Each row is a point on a tangle of strands that fork and nearly touch. The rows are in no order.
Points whose rows are less than 72 apart are linked; no others are. Some points are linked to none.
tamop: [  0  12  13  13 -26   5  11   6 -12  -9   8  10  12   9 -19 -21 -12   1
 -13 -16   5 -15  11  12  15 -20  10 -19  -4  21   5   6 -13   1   7   1
 -16   1   5   1  17  15  -6   6   6  -1   5]
Tok: [  6   5  -1   4  -2  16 -13 -12   4  18  -4 -18  11   4  -2 -24 -13 -21
   6  -1  18  -3   2 -21  14  -3  13  -3 -15   5   2   5 -14   2   4   8
   6  -5  20   2  18  -5  -8   0   3   0 -12]
Bol: [ -9  -7 -12  10   8   1 -11  -4  17   1   5 -15   2  -1  17  19   3   0
  17   7  11 -12   4  -5 -12   0  22 -17  -5   0  -3  -5   0 -10  -9  -7
  -5   3 -10   2 -10  13 -17   7 -12  -2  -2]
vov: [ -7  -4 -12  -7   7  -6 -14 -10  15   0   6   6 -26   5  -1   4  12   5
   3  16 -18  19 -13   3   4  -6   9   4  -5  -3  -1  11   3 -11  11   4
   5  16  -6 -12  -4  -4 -24 -11 -12  24  -8]
zik: [ -5  14  -2   9 -10   2  -2   1  -7 -21 -16 -19  17   3   7  -3  -7  15
 -15 -42  30 -18  -6  19 -15 -14   2 -18  14   4   7 -13   7  -2  -6   1
 -16   7  -5 -12  -2  17  12 -12   3  -9  -3]
sibuv: [ 10 -12   0  -1  19  12 -14  12  11   4 -13 -11  38  19   8   3  -3   9
   9  29  -4  -1  -9  16  -3   1   9 -23  24 -34 -24 -14   5  -9 -12  10
   2  11 -14  -5 -18  -1  -2   4 -10  -8   7]
tevob: [ 17 -11   7   4   0   6   3 -15  -3  -9  16   6  18  12 -20 -10  10  10
  -9  11  15 -18 -11  -2  17 -13 -10  15   3  13   8   4 -14  -4  -2  11
  -4  14   7  -2   8 -19  13   0   0  10  -9]
tivok: [ 10  -3  10  17 -13  13 -21 -13   9   5  17  -5   4   9 -14  10   1   6
  -8  -6 -23 -22  -4  -1  -3   2 -11   9  11  15   0   9 -24  12  14 -14
   2  -5  20  -5  15 -12  -7  12   6  14  -2]
tazag: [ -5 -15   4   9   1  -4 -17  -5  24  -4   9  14  -9  -1   7   2  17   9
  -4   3 -25  21  -6   5   4   1 -13  10  -1   3  -2   4   7 -14  13   6
 -17  16   1  -1   0 -10 -31   3  10  22  -1]
Loriz: [ 19 -24  20  -2 -19   7  10 -12   3 -10   0 -12  12  17  -6 -15   9   0
 -11   9  29 -17 -11 -10  14 -12   5   5  -9  12  12  16  -5   3  -7   3
   6   6   8   2  17  -9  -3   4  11  19 -17]
deg: [ -6   4  26 -10 -11   0  10  -8  -4   1 -13   7 -26 -32 -11  -3   3 -16
 -13 -24 -10   8   9 -26  -3  10 -14   8 -24   2 -12  15 -10  22  17 -11
  20 -20   7  16  12 -13  -5   2  12 -15  -3]
vozi: [-10  10  -6   2  12 -10  -5   7  -8  -7   4 -11 -12  -6  14  23  -2 -25
  -2  13 -42   0   0  21  -8  -2 -37  -9   9   5  13  -8  -4  -3  -9 -10
   1  -7  -7 -18  -2   9  -3 -21   4  -8  18]
kovob: [ -5  -1 -12   4   8   4   1  14   2  -4  14 -19  13  13  11  17  -3 -10
  11   7  -7  -6   5  -7  -6 -14   8 -23  -3  -5  -6 -11 -11 -11  -9  -5
  18  -1 -29   0 -16  15  -2 -10 -13  -5   6]
Kig: [  9  -4  20  -2 -12  -4  19  -3   1  -2  -5 -12 -18 -26  -2 -17   4  -4
  -6 -23  -3  -2  19 -21  -3  19   6   9 -21   8 -17   7 -12  25  15  -5
   6  -5   7   9  -2   4  -9   5   8  -2   3]
Zam: [  6  -9 -22  -5  22   8   6   7  -4  18 -19  -6  13  16   9  14  17   2
  12   7  21  -7  -3  15 -10   7  14 -10  27 -23  -3 -19  -7  -6 -11  -7
  -1  -8 -20  -8  -5   9  13 -10 -11 -17   5]
zoz: [-15 -20   0  -4 -12 -11  -3 -13   9  -4  -9   9 -18   3  10 -11  -7 -11
   3  16   6  15  -4 -13   8 -10   6  -6  -4 -23   6  22  21 -13  -8  -1
   8  14   7   7   5  -2  -6  -6  -9  10 -22]
lenes: [ -5   5 -11   1   0  27   4   2  -7  10  13 -18  24  -1  -5  10  -4   6
  -8  -4   8   2  -2  15   2  11 -16  -2   3   5  12   6  -8   0  -8   2
 -26  -4  27   0  10   5  16  19  10   4  10]
robub: [-17   3 -11   0 -25   5  21   8  -9   3   3  23  12  -9 -35 -11  -7  -6
   4  -9   8  -2   6   1 -15  -8   1 -21  -5  10   2  -3   4   0  -6 -14
 -12 -11   2  20  -4  12   8  20  -7 -16  -6]
Dumi: [ -2  25  -7  -7  16   9  -7 -10  -6   7  -3   5  -4  -4 -13   2   6   6
   5  15   6   5  -2  -6  -4   4 -17  21  -5   6   0 -18   1  -1   5   0
  -4  -4  -1  -4  -8 -10  31   5   3  -4  -4]
lages: [  9  -5   4   2  -8   3  11  13 -12 -11   6 -12  33  10 -15  -9  -3   9
 -15   0  15  -2  -8  -7   5 -14  -2   9  -3  14  -4 -10 -13   2  -1  18
 -14   3   2  -3   4 -13   0   5  -1  -1   6]
Mipi: [  7   8   2 -17  17  -3  22  25  -4  -2   0  -9 -16 -12  29  10  12 -17
   2   3 -14   5   0  -5 -13   7 -11  -8  -6   1   0  -1  -4  -2   6 -14
  24  -3 -16   4 -21   4   7  -8   7 -11   8]
dis: [ 12  -5  15   5   0  -7  -3 -13   9  13   5  10  -5   5   7 -22   9  25
 -11 -13   4 -18  -6 -19  21  14   4   6 -11   3   5  -5  -7  15  14  11
  -4  -1   3  -3   0 -17  -5  -3  15   4  -6]
Soze: [  9  -9  14  -2   6  -5  -2  -7 -17  11   8  -1  -5 -13  17 -27   8  18
  -5 -31  10 -24   5 -10   7  26   9  14  -3  12  13 -20  -3   5  -2  19
  -6  -5   8  -6  -5 -23  -6   2  23 -15 -19]
Miza: [ -4   2 -13   8 -11   4 -10  11   3  21   6  -1   2   0  -4   4  -6 -17
  19   5  -7  16   8  20  -1  -1   1 -14  12 -13   2 -11   1   6 -21 -15
 -14   4   9  -9  -8  28 -14   3 -14  -8  12]
merot: [ 14  -2  22  16  -5   0   9  -9   5   4   2  -4  -6   2  -7 -26  -7 -13
  -7 -18   6  -6   7 -21  10  13   8  -2 -31  16 -10  -1 -32  21  13  -7
  10  -9   3   3  15  -7 -21   9  29  -2  -7]
Panub: [  2  18  25 -19  -4   4  12  -8 -11  -5  -6   8 -13 -11  -8   9  14 -15
  -4  -8  -6  -1   9 -10 -12   1 -12   4  -5  18   5  11 -16  18  15 -22
  13 -21  -2  16   7 -15   3   2   8  -4  -4]
rela: [  6 -17 -22  -3  21   6   7  -1  -3 -13 -10 -24  -6  13   5  -2  -5  17
  10  17  15   6  -1  11   1  18  19   4   4 -30  -2   1  12  -9  -3   7
  13 -14 -21  -8   0   8  23 -22 -13   6   4]
Nufin: [  3 -16 -12  -6   6  16   1   6   2  -3 -11 -23  10  15  10  -5   2  19
  -5  -2  23  -8  -8  -3  -1  23  23  -5   5 -30  -7 -11   7  -9  12  23
   1 -14 -12 -10  -2   0   9 -23 -15  -4  -4]
pido: [ -2 -18 -21  -4   4  -6  -9 -28  13  -6 -14 -15  -7   5 -10   0   2   1
   5  19   6  29  -9  15   5   3 -20  15  -4 -16  19   4   7  -1  -5  18
   9   3   1   7   1  13   8   4  -4   1 -10]
reg: [-12  14 -16   8   7   8 -13 -13  20  -6   7   2   5  10 -26  -8   4  -5
   2 -18  19   1   2 -15  -8  -6  -3  -3   2 -10  -1 -25  -1  -7  18  -9
   4   0 -24   0  -2  -4  14 -13 -16 -19  -1]
tetud: [ -2  18   5 -19  10  -7   2 -12   0 -13  -4  19  -3   2 -12   6  15   2
   9  11  -1   6  -8 -12  -3  -4 -13  16   4   0  17  -4  14 -16   7   4
  10  -3 -17   7   0 -20  13   1   2  -7   3]
dat: [-12  -1  -8  11  -9   0 -14 -17   4  -2  11  23 -22  -6 -24  17  -1   4
   1   7 -34  19  -8  12   1   4 -14  12   2   8   0   8  -8   5   2  -7
  -7   4  19   3   4   7  -5  18  -3   4  -1]
mozi: [-10  -6 -19   7  16   9  -7 -18  15   6   1   4  13  15 -18 -24  -3  21
  -7  -9  27   6 -15  -8   8 -11  -7  -2 -14  -6   6 -24   5  -9   4   5
  -3  13 -13  -2  -3 -10  16 -10  -7  -7 -10]
Lokon: [ 25 -13  18   0  -6   5  -3  -7  16   1  -4  -8  -1   2   6  -8   2 -19
   3  17 -12 -11  -7 -11   9  -2   2  19 -11  -3  -4  23   5  -4   8   9
   8  20  13  -2  10 -15 -16 -17   6  24 -11]
lezak: [  0  12  -4   7 -24   7   7  16 -21   3  13  25  15 -15 -33  -7 -12  -7
   1  -5   8  -4   8  17  -6  -6  -5   0  -4  12   2  -8   7  11   6  -7
 -11  -3  23   3 -11   2  20  -2  -3 -19  11]
til: [ -2 -14 -10   6   9  -1 -17 -29   9 -14 -12  11   1  12 -23 -12 -17  -9
   6  25   4  26  -2   1  -3   2 -14   7 -17   1   8 -10  13   5 -12   8
   0  14   3   6  -3   0  10  -4   4   9 -16]
fege: [-10   7   8   9   7 -14 -12  -1   0  10 -10   5   8   0   8   0  -8  14
   8  -3   5   2   7  12 -23   9   5  -1   6  -9  -9 -23  20  21 -11  -6
 -16   7  -1  -7 -12  13  -1  17   2  -3   1]
Mal: [  9  17 -14 -12   3   4  -1  19 -11  12 -20   0 -18   5  12   5   3  -1
  -8  -4   5   0  -9   8  -4   4   2  -3  15 -14  -3  -4  16  -3   3 -15
   7 -11 -29   6 -17  19  17  -5  -1 -10  10]
Vul: [-13  -2   2   9 -17   2   3   0   0 -10  -7  14  25  13  -4 -17  -6   7
  -7 -22  16 -12   2  -1  -3 -12  12 -20 -12  31  -5   1 -17  12  13   9
 -17   7   2   9  19  -5 -19  16   0 -10  -1]
Rurof: [ -8 -10   1   6 -16   3   6   6   3  -2  23  14  11   2  -2  16 -11  10
  12   4 -12  -8  12   3   0 -12  15  -6 -10  20  -6  17 -12 -13 -19  -9
 -16   5   8   7   4  -4 -13  15  -6  11   5]
pafil: [ -6  12 -14   3   8  17 -10 -13  -7  22  -4  -2   5  -2  16 -14  -4   5
   1  -4  21 -11  -1   1   6  10  15   0   3   7  11  -3  -9  -4  14  13
 -15  -8  13 -10  20  -4  -3  -4  -1   3 -10]
fami: [ -9  20   8 -15  -3  18   1  -2  -9  -2   5   4   2  -6 -16  -2   9  -7
  10  -1   8   0  10  -5  -8   2  -3  -1 -13  20  -7   1 -20   0   3  -8
  -4 -18  -1  -3   6  -4  22   1   9  -2  -1]
memog: [  1   2  10  19  -4 -13  -2 -15  -8 -13  17  11  -9   5 -23  21  14  -3
 -18  -2 -24   1  -3  16  -9 -10 -21  18  23   6   7  -1   3  -3   3  -8
  -9   4  -7  -7   5  11  -2  -3  16  21   8]
sali: [  7   5  10   3   7   0  -5   1  19   1  13  -8  -3   2   6  -9   8  17
 -15 -11  10  -3 -12 -12   3   6   9   3 -12   3   9  -5  -6  -4  17  -3
  -2  -8 -17   3  -7  -5   9   1   8   7   7]
lurud: [-14   9  -3  -7 -18   9   3   8  -4   5  16  16  -8  -6 -11  10 -10  -9
   6 -13 -13  10   9  -3   3 -10   1 -19  -4   6   1  11   0  -7 -15 -13
 -14 -13   5  17   8  11  -6  11   0  -1   7]
bepu: [  8  14   2  -8 -14  -3  11  13 -24   5  -6   3   9   3 -18   3  11  -2
  -9   1   0  -4   3 -16  -1 -16  -1 -11   0  14  -3  -2  -7  10  14 -12
  17  -9 -22  10 -16  10   1   1 -20 -11  -4]
rus: [ 14   0   7  14  11  -5  -8   5   5   5  -7  -6  19  12   8  -4  -6  16
   1  14  10   5 -11 -12  -7  -3  10  11   8 -11  -3   0  12   3   1  14
  11  11   0   3  -9 -11   2  12   2   6 -10]
kabom: [-10 -17 -21 -11   5  18   1   0  -7  16 -11  -7 -10 -22  30 -12  -7  11
   8 -21  25 -15   0  -5   2  20  24  -4   5   0   4   1   1   1   2   0
 -15 -20   7  -2   5  -1   1  -4  -7  -3  -4]
bufad: [ -7  -2   8 -11 -18  -8   2   0  -7   8 -10   3  -5   1   2   9  14 -18
  -5  11   0   7  -3 -24   5 -15  -1   2  14   6  19  15   0  -6   7  19
  25   3  -3  14   4  -6 -21  -4  -3  12 -16]
soder: [  5 -11  21  -3   1   4 -17   4  27   9   3  -6   0  -3  22  -8  -2  -2
   6   1 -17  11   4 -10  10   7   5   8  -6 -15  -3   8   6  -8   0  16
  -7   4  10  -7  11 -12 -26  -2  -1  20  -4]
dag: [ -4 -11  -6  13   2  -1  -6  12   2   7   1   4  -4  -3  13  19  -3 -23
  10  -5 -20  17   0  -1  -9   1   0 -23  14 -12 -15   6   9   7 -20 -17
  -3  12  16 -10  -7  16 -16  17  -7  -4   8]
Vil: [ -6  -1 -11   6 -18   2   1  -3   3  13  12 -12  12  -6  -5  11  -5  14
  -4  13 -12  19  -6  35   4  15  -8   2   2   1   2   3  -5   1 -12  13
 -25   8  21  -3  -7  13   5  27  -8   5  14]
Dibu: [ 13 -10  15 -19  -4  -4  27  -1   4   3 -10  -8  -8 -28  25  -8   6  10
  -8   7   6  -3   5 -16  17  10  29 -11 -13 -21 -19  16  14   5  -6  13
  17  -1   3  16  -3  -4  -8  -6  -3   2  -6]
zut: [  5 -11  -6  -7   2   4  -5 -16  19  -9  -4 -23 -12   2  -6   3   4 -10
  -6  13  -4  24 -13   4   0  12 -19  24  -6   2  28  15  -4  -7   3   0
  15 -14   5   9   5 -11  10   3  18  13 -11]
sirit: [ 14  14  26  18 -18 -12  10  -2 -13 -11   3   4  13  16 -19 -13   7  -3
 -17 -25  20 -28   3  15  25 -15   1  -8  -5  19   2  -7 -13  12  11   3
  -9   8  -3  -1  30   0  -9 -13  12 -10  13]
pif: [ -5 -22  15  10  -8  -7 -14 -20  19  -2   3  -1  -3   0  12 -19 -28   7
  12  10   0   3  -4  -4   8   1  -1   6 -10  -3 -14   5   9  -7 -17  -1
  -3  19  29   5  16 -16  -2  22  -6   9 -12]
Biviz: [ -7 -24   2  11  10   3 -21 -18  10 -15   0  23 -11   3 -15 -19 -25  -5
  17  17 -11  14  -1   6   3  -2 -10  19 -21   5 -18   2   7  -2 -18  -7
  -3  14  19  10   2 -19   2  13   5   9 -22]
pidon: [ -9  12  21   8 -14  -4 -10  -9   1  12  18  11   5  17 -14  -8  -3  16
   8  -7   0  -7   4   7   8  -4  17   3  10   7  12  -3 -11 -20  10  10
 -10   3  -3 -23  15   8  -8   8   5  11  17]
rel: [ -3  18 -14  -8  -1 -10   9  21 -19  17  -9  24   8   1  -1  -2  -8 -12
  23  -2   7 -11   6   9 -12 -15  -6 -12  19   7   4 -12   6  -6 -22 -21
   5  -4 -14  12 -17  13  12  -3 -13 -23  22]
Seno: [ -1  15  13   4 -22  -3  10   6 -14  -9  -6  10   7   9 -26   6  -7   5
 -25 -20   6 -19  15   7   6 -20   2  -2 -15  19 -12  -8 -14  13  18 -13
  13  -2 -15  11   0  16  -2 -17 -18 -14  12]
Mes: [ -8  17 -12   3   7   7  -3   5  -5   5  -8  -7  -3   7 -11  -5   4   6
 -13 -17  15  -2  -2  -1   4  -2   7   0   8 -13 -13 -18   9   4   5  -6
  -7  -6 -26  -8  -9   8  21 -12  -9 -12  -3]
Biki: [  4   8 -10  -4  -2  21   9   8 -19   3  13 -13  32   3  -6  -8   6  10
 -26 -16   5  -6 -14   6  13  -6  -7   3   2  -3  10  -3  -8  -6  -1  10
 -21  -7   7  -7   5  -6  20   0  -8   2  15]
Veb: [  0 -10  -9 -16   4  16  -3 -10  20  -8  -5 -11  -7 -14  -4   4  -2 -18
   3  14 -11  20  -4 -20  -8   4 -13   0 -14 -11   9  19  15   3  -3  -3
  14  -5  19   8  -8 -19   3  -7   4   5 -17]
Zetu: [ -8  19  15  10   2 -21   4  -9   9 -16  19  -3 -20   5  -1  19   6  -1
  -9  -8 -16  10 -10  10  -5 -20 -12  12   7  -8   9  -9  12 -11   1  -6
  -8   7 -19  -5   6   9   6  -4   3   1  11]
Nat: [ -2  -9  -4   7 -14   6  -6  -8   0  -1  13   5   2  -4 -20   6   3  18
  -7   9 -13  14 -18   4   5   1  -9  15   0  12  -4  -1   0   6  -9   8
 -19  11  19  11  -2  -5   6  34  -3   4  -5]
pemu: [ 12   6  -4  -1  38 -12   2  10   1  -1  -8  16  -3 -10  13  -1  -6   5
   5  11   0   5  -6  -9  -3  -1  -1  20   9  -8 -12   0   8  -1  -5   3
  21  -1  12   4  -6 -11   7   0   4  15  -6]
Ganof: [ -8  -8   4   1  -7  -7  -4  24  -7   6  -9  -9  -7   9  24   9  -5 -19
  -1 -10 -13   7  -2  -2  -7  -4   4 -24  24  -1  -3  16   7  -3 -12  -6
  14  -5  -3   1 -12  24 -10   2  -9   2   4]
pibal: [ 15  -2   4 -13  -8   4  -2  -5   8  -6 -10  -4 -15 -20  -3  -9  -8 -27
   5  15 -16  -8   1 -18   6   6 -10  13 -26 -15  -7  14  16  13   0   5
   7  14  28   2  -2 -20   5 -24   7  13 -19]
setik: [ -1  -6  -6  -5  -1  -8  11  11  -1  14  -5  -6  -6  -1  14   5  -5 -11
   7  -2   3  10   1 -17  -2  -2  19  -4   9  -3   0  18  -1  -1   4  -2
  20 -13   4   6   1   2 -15   3 -13  -1  -6]
roz: [ -2 -20 -26  -2  10  -5   0 -17  -5  -5 -20  -4 -10  14  -4   4   8  13
   1  23  13  22  -8  14   3   8   4   9  -4 -23  11   3  21 -14  -9  13
  11  -3 -24   7  -4  14   8 -12 -11  13 -13]
vafun: [  9  18  10  -8  -5  11  12  22 -26 -11 -23 -19   9   4  16   0  -3   2
  -7 -31  34 -23   2  19   1 -14   3 -10   9   8   2   3  -1  -5   0  -5
  -5   6  -7  -6   9   7   9 -19  -2 -10  18]
Sare: [ -2  10   4   4  -1   8   0 -15  11   3  -2   8  -8   0 -16 -18  -7 -23
   7 -10   5   6  20 -28  13  -1  16  -7 -18   5   0  14 -15  10  17   3
  24 -16   0   9  18  -1 -15   9  13  -2 -13]
lut: [  1 -13  17   3  -5 -15   6 -11  -2   2   5  17  -9  10 -11   3  26  -2
   0  -2  -4  -5   0 -16   1 -11   3  -3  11  17   6   5  -8   2   5  -4
   6  -2  -7  12   5   2 -21   9   5  17  -4]
lano: [ 14  -3 -24 -15  35  -2  15  29  -4 -11  -7  -5  -8 -22  23  20   9 -14
   3  19 -15   9  -7  -2  -7   6   9 -16  13 -14   4   0   7 -11  13   5
  24  -4  -7  10 -24  -7   1 -20  12 -11   8]
rovu: [  0   8  19   9 -14 -14  13  -3  -5 -10  11  17   9  20 -31   2   8   1
 -19 -27   0 -22   0 -11  25 -29   3   3  -2   4  -7 -11 -10   5  14  -2
  -1   5 -18  13   5   0  -3 -12  -4 -16  23]
koga: [ 25   2 -16  -5  37  -8  20  14  -6  -6  -5  -1  -4 -20  22   0  -2   6
   1  17  -9   3 -15  -4  -1  15  16   7  18 -28  -6  -1  22  -4  -3   8
  11  -5   7   6 -19  -2   7  -9  16   3   0]
vatin: [ -3  24 -10   7 -23   3   5  13 -14  -2  20   8   8   0 -16 -15 -12  -7
  -3  -9   7  -3  10  30  10  -2  10 -12  -5   9   1   2   6  -8  -5   0
 -15  -1  18 -10   8  17  13  -8   5  -1   8]
tevi: [  7  -6   4  -3  -2   5  20 -12   5  -3   7 -10   2   1   5  -2   5   1
   0  15  19 -23   7 -13   1 -12  15   0 -24   6  13  21   1 -15  -8  -6
  12   9   2  14  11  -3  -2  -3   0  10 -13]
lavo: [  8  19   1  -4   0  10   2  24 -15  14 -13  -4   7   4  17   1  10 -12
   7 -15  24 -10   5  12  12   0   9 -16   6   7  -3  -3  -3   7  -9 -15
  -3   7   1 -13   0  17   6 -12 -11 -16  14]
diga: [ -4   2  16   8   6 -16 -22  13   4  13   0   1  14  -7  21  -7 -17  26
  -6  -5  -8 -15   5   5   0  15  -9  15   9  -2 -11  -7   0  19   1   8
  -5  -4  15 -25  -4 -22   6   8   5  -2   4]
dol: [ 21 -11   6 -16  -3   5   8  -2   8  -3  -3  -8  -4 -19   8 -22 -13  -2
   2  15  -3  -8  15 -12   7   3  22  -2 -27 -18 -13  18  18  15 -10   1
   1  16  14   4 -12   0   2 -16  10   6 -14]
kelo: [  3 -23  -8   1  -2 -16 -11 -26  20 -16   1   3 -23   3  -5 -19  13  -3
   6  19  -1   7 -19   5  16   7  13   7   8  -5  18   5  -1 -12  13  12
   4  15  -4  -6   3   8 -25 -19   3  28  -8]
mipat: [  9  14  15   1  -3 -11  14  12 -16   0 -16  -1 -10 -19  15 -12   5   3
   6 -17  12 -16  13  -6  -2  20   7   6 -21  13 -21  -7 -10  29  11  -6
   2 -15   7  -5   6  -2  -2  -1  10 -14 -10]
zup: [-16   8  -4   5  -8   6  10   6  -5 -17   0  -8  30   4  18  -1 -10   8
   0 -19  16 -22  20   2 -24 -15  11 -25  -2  21  -4  -4 -16  16  17  -1
 -16   6   3  -5  10  11 -14   3 -10 -15   1]
Zifal: [ -1  -8   7   2  -7   1   0 -16  -8 -14  19  18  -8   2 -18  13  24 -18
  -4  11 -31  -2   5  -7  -6 -19  -8   2   9  18   9  -2  -7 -11   7   6
   0   1  -5  -7  12  -3 -19  -4  11  17   4]
Zipek: [ 11  14  16  -3  17 -10   3  21  -7  13 -14   9 -12 -20  23  -2   8  -6
  12  -5   0  -4  14 -15  -6  13   4   9   0  -4 -20  -1   0  21  -9 -10
  -4  -5   9  -8 -11   2   8   9   4 -13   5]
rer: [ -9  -4 -23  -5  12  -7   4  19 -14  16  -4   3   3   0   0  10   6 -13
  23  16   7   1   0  18 -12   3  -2 -22  22 -10   8 -23  -6  -9 -32 -16
   4  -2 -29  -1 -13  15   2  -5 -13 -24  11]
bibef: [ -6  18  -7 -18  12   1   1  15  -3  -9 -14   9 -27 -11  13   8   5 -17
   7  -1  -9  13   9  14 -12   1 -17  -4  10  -2   7  -1  19   1   4 -18
  10  -9 -18   3 -16  11  16 -18   7  -7  13]
bedav: [ -2  -9 -16  -2  23  -6  12  18 -13   3   7 -18 -22  -5  26  40  11  -4
 -12  15 -33   5  -9  14   4   1 -28  -9   7  -6  11   4  -7  -3  -9  -5
   3  -7  -9  -8 -14   4  -4 -10   4   0  11]
Raset: [ -3 -15  10  10 -26   2   6   0  -2  -8  21  26   5   3 -16  -1  -7  22
  15   4  -9 -24  -7  -2   0  -4   9   6  -9  22 -20  13 -21  -4  -2  -1
 -14   5  21   7  20 -20 -18  20  -8   5   1]
tasor: [-11   3 -20   1   9 -24   2  16  -9   0  13  12   0 -10   4  27 -16 -16
   5  10 -33  19  12  28  -6  -3 -29  -2   9   0   9  -3  10  -8 -20  -2
  -6   4   4  -6 -10   5  -7  -4  -3 -12  25]
filim: [ 11  -4  -6   3  16   7  -3  -5  11   3  14 -21  -6   0  15  13   6   4
  -3   2   1   6 -10   3  -3  10  -3  19  -7   2  17  15  -7  -7  -1 -11
   8  -6   6   5   1   2   7   3   9  15   3]
dodu: [-19   9 -14  -3  -4  -3 -12  -7  -4   4 -14  20 -28 -14 -19  19  -1   8
  -7  -2 -28  29 -11  13 -12  10 -41   5  12  -2   6   8  17   9  -7 -10
 -12  -1   8   1   9  -8  -5  16 -14  -3  -2]
gozu: [ -2 -29   9  11 -13 -12 -15 -28   4   0 -10  -6 -17  -3  18 -25 -17  10
   3   1  11   0  -9  -9   5   3   8   7  -3 -20   3   8  26  -4  -4  11
  -5  20  22   3  -1  -3   1  11   4   6 -20]
gazed: [-11   6 -10  12 -17   1  -7   7   3 -23   3 -14  19  15  -1   3 -11   8
  -3 -27  16 -20   9   0 -12 -12   8 -17   3   8 -17 -17  -6   0  11  -3
  -4   9 -27 -11   2  11   0  -1 -11  -4  -1]
pupir: [  7  -6   0  -3  15   8  -6  16  -1   8 -10 -23  14  20  16   0   2  12
   0  11  10   3  -5   4   2  13   9  -7  29 -23 -17 -11  -5   1  11  11
   4  -9 -13 -22 -12  -5   8  -1  -9 -10  10]
loru: [  0   1  15   5   1  -2 -14   6  11  15   2   9  27   8   3  10 -13  23
  -5   0  -2  -8  -5   1 -12   2  -6   7   2  -9 -17 -14  10   9   0  13
 -14  12   6  -7  -8 -11   5  27   1   3   1]
Zopef: [  3  -9  15   0 -11  -1   5  -3  19   4   5 -14  10   6  23   6   1  13
  11  13  20 -22  13 -11   0   0  24 -10 -22   9   5   3   0 -12  -1   6
   4   6  -3   9   4  -3 -21  10  -3  -1  -4]
tonat: [ -1  19  -5  -4   7   8  -5   8  -3   7   0  -3   7   2   8  23   4 -12
   7   6  -5   3  10  15   5   3  -3  -7  14  -4  -5   0   0   6 -16 -11
  -9  -3  -1 -32  -6  26   7 -17 -13  -5  21]
rofa: [  2  -1  11  -4  14 -11  -7   4  -8  20  -8  -5 -14 -17  24 -12  -5   7
   9 -10  -6 -10  13  -4  -6  27   7  18   0  -9  -2 -11   4  10  -4  14
 -10  -5  11 -13  -7 -12   5  12  22   2 -10]
kez: [-16  10 -19 -13  13 -14   2   8  -6  -4   2   6   7 -12  -9  27 -10  -1
 -15   7 -36  25  -1  28 -11   1 -45   9  16   2  13  15   7 -10  -6   4
   6 -10  -1   5   3 -12   9   0  -5   5  16]
puno: [-11   3  -8 -14   4  -1 -21 -11   5   7  -8  14  -3 -20 -10   9   2   3
 -13   6 -27  32  -6  19  -3  18 -44  21   8   6  18   5   4   2  -2   5
   7 -10  14   6   6 -14  16   8   3   8   1]
Deso: [ -2  -3   1  -8  12   4   7  10  10 -19   8  -5   0  15   1   8  11  -1
   9  11  -5  13  17  -6   0  -6  21  -4   0 -11 -17 -10  -6 -14   4  11
  10   0 -31  -4  -9  10   3  -3  -7   1  -4]
nosid: [-14   9  -1   0  13 -21   4 -11   0 -21  11   9 -15   9  -7  18  10  -8
   8   4   0  10   0 -13 -12 -12  -1  12   6  -8   2 -13  -1 -20  11   1
   6  -1 -31   2  -2  -1   3  -4   4  -4   3]

A fork is a point with three links. Follow the links from the first point to the second and name the forks in between, in order.
lavo / Rurof -> tamop
tasor / merot -> nosid > Kig
Lokon / dag -> pibal > zut > rofa > Kig > nosid
Zifal / sali -> nosid > Kig > rofa
pido / Panub -> zut > rofa > Kig
pif / vov -> pido > zut > pibal
kelo / pafil -> pibal > zut > rofa > Kig
Nufin / loru -> pido > zut > rofa
rel / gozu -> pupir > pido

A fork is a point with three links, a tip a point with one. Leave the first point through the second and follow the links. Name the first fork or tip that comes.
lenes / Biki -> nosid
Bol / Zopef -> bedav
mozi / reg -> loru
Zifal / lut -> tamop

Follow the links from the first point to the second, and from the first to the third. Name the last point that the two ways share.
Zopef / pupir / pemu -> rofa
Sare / Dibu / tamop -> Kig
lavo / Biviz / tasor -> nosid
reg / pido / Zetu -> rofa
rus / dat / dag -> nosid
Lokon / sibuv / Nat -> zut
vov / rela / merot -> zut
kabom / Miza / koga -> Kig
